Each row is a point on a tangle of strands that fork, close into loops and nearly touch. The rows are in no order.
In the rows, zero is written as 128.
Two points are linked if the straight distance between their rows is under 103.
<703>: [143 111 149 158 142 122  96 165 133 115  88 114 150 130 171 131 161 136
 152 151 122 114 141 160 126 108]
<906>: [119 165 155  65 132 137 138 150 151 144 158 124 131  89  95  96 102 145
  98 127 193 118 157  47 149 139]
<185>: [154 180 111  88 150 140 122 121 105  82 158 124 159 187 128 151 147 134
  81 106  94 129 150 178 138 120]
<271>: [108 120 114 145 128 163 123 123 155  69 114  86 157 104 120  99 168 149
 113 180 121 126 128 174 115 135]
<692>: [125 163 117 101 139 138 129 126 132  16 150  34 109  96 109 106 184 172
 134 123 121 114  87 249 118 103]
<142>: [104 119 114 132  97 132 114  95 125 180 173 177 142 118  90 113 128  86
 120  99 140 133 113  94 124 171]
<752>: [100 144 117 128  91 116 121 177 137  71  88  96 169  66 100  98 174 170
 118 159 159 103 133 128 124 154]
<738>: [109 130 166 129 141 136 126 158 175 165 104 122 107 116 120 110 128 155
 111 162 123 148 128 104 130 108]
<509>: [180 172 129  80 136 121 112 124  90  54 186 108 143 163 124 151 154 154
  87  83 105 111 149 196 135 109]
<802>: [190 183 134  88 129 104 119 124  68  40 186  81 112 125 131 152 185 152
  81  79  98 106 139 236 131 104]
<704>: [ 96 109 112 150 107 117 142  83 104 183 118 180 148 144 124 133 105  83
 134 119 130 166 140  62 134 137]
<395>: [ 83 127 141 137 114 116 145 106 111 194 127 200 131 143 117 135  88  67
 127 121 116 162 124  35 140 101]
<470>: [121 121 152 105  84 119  98 113 121 170 159 182 146 104 110 116 115  92
 107 112 157 136 150  73 123 153]
<825>: [104 168 138  78  81 111 133 160 147  82 144 109 163  44  70  80 134 173
 100 130 187 111 139  93 145 155]
<951>: [145 147 148 118 183 134 129 147 176 141  97  68  93 123 136 109 133 154
 154 129 153 117 127 124 129 128]
<212>: [ 96 108 113 154 107 146 134 110 140 143 103 108 103  89  90 109 164 122
 115 164 150 130 157  95 117 143]
<319>: [144 111 122 122 127 122 127  92 120 170 199 175 148 144 114 121  97 103
 136  81 131 106 111 117 135 160]
<431>: [110  92 111 172 113 155 123 106 137 103  98 103 132  93 106 107 162 110
 132 180 128 128 144 140 100 136]
<449>: [103 127 123 102  92 148  98 121 137  70 124 115 153  65  93 117 136 158
  82 125 114 114  99 173 104 166]
<925>: [159 112  69 185 164 110 152 108  88  85 134 159 126 191 158 163 119  86
 206 104 111 144 121 197 132 103]
<419>: [120 109  99 165 145 163 128  75 123  72 107 122 176 136 118 145 155 102
 139 157  70 114 116 198 105 109]
<930>: [177 137 124 119 190 102 118 135 100 105 162 110 105 171 178 147 107 145
 135  78 118 129 138 187 122  88]
<650>: [124 129 159 133 152 145 139 150 165 202 104 122  64 121 114 122 130 132
 120 158 128 122 129  89 133 112]
<698>: [119  71 125 165 120 121 127 131 117 158 121 199 108 144 121 147 122  91
 140 143 135 136 142 121 129 139]
<908>: [119 111 112 138 150 121 124 116 132 157 116 145 137 170 141 133 105 135
 116 129 115 159 139 128 128 132]
<574>: [ 97 141 157 126 106 146 145 155 156 188  94  95  37 101 108 118 136 126
 118 151 137 148 131  53 152 100]
<776>: [ 74 130 146 128 111 147 168 128 133 195  92 126  62 123 122 131 116  99
 105 137 125 146 136  26 142 102]
<389>: [150 156 132  63 120 139 118 103 128  41 152  58 137 102 102 114 148 178
  94  78 139 108  86 231 104 145]
<442>: [144  78 150 180 129 123 122 147 120 113  83 143 149 120 158 140 164 115
 160 187 113 127 146 136 105 113]
<978>: [103 139 112 137  97 140 128 158 148  45  96  73 155  77 104  98 181 180
 120 183 135 107 120 169 120 136]
<294>: [137  85 102 173 126 129 114 111 114 103 140 162 150 155 137 153 133 119
 171 135 102 130 116 201 121 123]
<661>: [142 152 116 100 166 147 108 119 158  87 146  87 141 122 101 119 141 168
 107 114 134 118 114 186 116 130]
<852>: [127  94 149 130 155 114 151 155 121 189 110 153  50 172 173 148  95  98
 148 128 108 116  93  87 125 134]
<781>: [103 107 114 120  89 152  98 100 124  71 105 125 166  96 112 126 145 122
 106 133  93 103 102 188  99 148]
<149>: [145  63 125 211 142 150 170  80 108 163  92 156 127 159 163 150 140  79
 207 185  94 132 123 111 123 117]
<634>: [108 161 121  93  81 125 121 160 152  64 113  95 175  49  86  89 150 174
 112 132 171 108 112 123 136 158]
<249>: [147 127 145 117 151 135 149 117 110 174 194 182 154 169 134 141  73 126
 130  79 126 118 118  91 146 129]
<619>: [133  88 145 170 107 117 108 146 123 131 103 176 127 135 122 156 145 100
 147 164 135 123 138 121 130 120]
<156>: [152 142 128 132 124 124  96 121 112  62 167 108 134 137 122 143 166 143
 105 104  96 112 107 252 105 105]
<845>: [ 82 146 141 101 124 126 143 114 119 186 142 173 121 120 117 127  79  90
  97 114 123 145 140  27 152 113]
<338>: [ 89 188 122 129  59 118 145 155 166 126 120  88 108  53  73  89 141 177
 147 146 200 148 147  55 143 125]
<566>: [ 95 139 137 111 134 137 160 128 113 185 115 132  96 121 127 128  94 103
  94 119 130 142 151  24 139 134]
<357>: [134  98 134 191 144 159 158 100 122 190  94 121 110 143 160 132 138  95
 170 176 110 139 121  91 102 115]
<88>: [148  84 102 179 151 114 141 124 115 110 113 176 139 185 159 158 112 102
 188 137 109 141 112 175 126 102]
<602>: [101 146 116 127 117 137 120 124 163 125 123 111 111  93  95  94 132 135
 109 136 170 120 150 100 128 154]
<534>: [152  76 149 110 121  97 156 165  88 159 137 195  79 168 179 150  53 104
 137 122 138 127 128  89 145 151]
<893>: [142 119 178 104  93  98 112 153 125 196 133 161 109 115 136 116 115 112
 109 127 160 137 146  79 137 140]
<256>: [123 103 156 126 166 126 144 145 139 198 128 148  56 145 132 130 118 110
 124 125 130 114 115  82 136 133]
<122>: [143 134 133 107 204 134 134 147 151 139 116  92 110 159 144 116 108 153
 116 127 127 129 127 127 126 110]
<888>: [120 128 158 130  71  99 129 151 110 221  92 177 100 127 165 154  97  85
 146 138 109 161 121  61 145 107]
<765>: [125 155 162  76 142 133 149 146 135 169 130 106  99 113 118 104  86 136
 103 123 162 134 157  24 151 139]
<173>: [100 118  81 141 147 143 126  69 115 113 153 146 169 144 104 134 146 107
 127  93  90  99  99 144 115 148]
<490>: [165 125 117 125 134 115 111 132 110 122 178 160 155 181 145 152 104 144
 127  84 127 123 131 172 131 137]
<514>: [155  87 125 129 140  88 149 170 115 138 127 182  96 183 190 150  75 121
 159 113 132 128 119 139 144 141]
<230>: [114 144  95 117 147 139 125 134 141  77 107  91 168 136 125 110 145 155
 101 166 115 143 151 151 135 136]
<219>: [143 164 123 116 165 139 109 148 181 108 113  71 136 117 116 107 155 173
 148 130 142 112 128 144 131 119]
<513>: [164 153 129 100 144 130  95 118 143  64 155  83 137 114 102 122 159 166
 105  80 126 107  99 219 108 116]
<941>: [142 121 164  93 139 131 147 120 112 196 183 173 123 141 152 137  59 105
 121 101 143 111 123  61 144 133]
<110>: [131 167 105  65 128 144 122 123 109  11 147  34 112  91 113 137 170 173
 111  87 117  99  84 246 125 134]
<42>: [183 160 106 123 160  98 124 127  79  92 191 117 124 184 177 169 132 144
 133  69 103 139 140 215 130  92]
<639>: [130 131 129 151 172 159 139 126 166 139  91  58  95 110 139 104 144 135
 165 176 137 116 143 114 115 126]
<229>: [100 181 137 122  80 126 148 154 164 163  97  79 102  82 105  98 141 169
 123 133 180 176 164  52 145 121]
<764>: [ 99 189 141  92  65 107 126 164 163 103 136 100 144  33  61  86 132 187
 128 145 201 125 125  64 160 132]
<464>: [123 104 134 174 153 157 147 104 146 170  79  93 101 117 159 126 159 107
 176 181 120 130 157 101 109 126]
<763>: [145  78 147 197 109 147 133 105 118 121  89 120 144  90 132 132 164 100
 142 211 111 127 148 131  99 128]
<968>: [146 110 125 138 142  99 126 151 115 146 144 168 129 179 177 137  91 138
 140 128 119 137 127 163 128 138]
<445>: [124 169  99 105 156 144 123 112 127  93 122 112 170 173 129 143 143 138
 103 133  97 148 141 156 136 129]
<808>: [128 110  87 164 135 123 128  93 120 123 161 180 164 172 115 147 129 106
 149 103  91 109 105 172 112 137]
<474>: [119 115 107 134 123 116 134  97 105 169 127 194 159 161 149 155  95  89
 164 103 122 134 128  82 138 147]
<751>: [165 124 157 120 157 103  94 178 121 120 119 134 136 139 156 135 145 144
 133 126 127 115 138 149 138 109]
<103>: [139 123 107 142 129 131  93 125 115  77 153 146 155 155 130 153 150 133
 117 125  97 123 129 215 115 116]
<753>: [135 117 148 133  78  94 108 147 111 190 116 185 109 133 153 142  97  96
 149 142 138 158 143  76 146 136]
<423>: [177 129 146 114 199 116 124 141 128 150 147 114 105 175 167 142 100 139
 140  85 121 116 117 141 115 106]
<2>: [128 104 173 100 112  95 151 176 106 177 122 183  86 143 179 140  52 104
 101 131 121 138 108  57 145 124]
<780>: [137 119 142  77 106 132 101 129 127  73 157 124 150  82  92 113 127 152
  67  97 133  94 100 177 109 158]
<38>: [154 129 175 111 143 103 102 162 135 154 127 153 127 130 142 130 127 129
 114 107 146 120 153 118 133 135]
<191>: [111 125 111 138 159 137 118  99 133 151 123 124 148 148 122 115 125 123
 121 117 129 130 144 109 121 158]
<310>: [122 106 112 167 109 164 100  89 119  65 110  95 170  94 136 137 159 108
 144 163  89 108 106 200  82 128]
<835>: [117 160 168 113  79 110 112 152 169 164 102 101 137  85 116  92 154 159
 122 133 163 154 138  78 140 132]
<337>: [ 93 151  89 151 144 149 158  94 147 162 105 103 135 125 113 110 123 130
 120 128 134 156 153  68 131 139]
<967>: [ 97 109 133 128  72 117 159 132 100 237 101 158  64 140 156 165  87  77
 145 121  97 169  85  38 142 106]
<972>: [108 145 142  95 111 127 112 135 155 119 145 114 136  73  80  90 119 135
  86 123 183 117 139 100 142 146]
<790>: [155  68 114 205 141 132 170 116 107 126  93 164 124 171 162 168 104  87
 210 163 112 134 116 147 120  97]
<561>: [168 151 124 113 119 126 115 127 105 114 194 192 184 179 131 170  83 135
 122  85 122 118 123 157 154 127]
<904>: [166 118  63 165 133 104 139 113  76  66 161 154 135 189 157 170 129  98
 166  99 100 144 116 221 147  91]
<734>: [ 71 139  81 150 150 142 167 110 146 125  84  84 126 130 129 105 122 129
 132 166 132 156 162  78 135 118]
<546>: [109 129  80 125 124 160 112  60 110  91 158 111 165 145 111 141 144 121
 106  95  77 115  91 200  99 158]
<300>: [135 148 166 109 115 108 113 165 184 154  99  84 129  85 111  84 168 172
 141 125 175 127 130 105 127 145]

How many points has the smallest loop of links through each point below? Write none if it is on no loop.
<88> | 13
<431> | 9
<906> | none

A piece is all that can be reached along the links. How many separate loops has the piece of each point below (a circle has one, a figure eight two, a Y none), and how many tips (points with one link)?
<893> | loops 1, tips 8
<337> | loops 0, tips 3
<389> | loops 1, tips 4
<781> | loops 0, tips 2
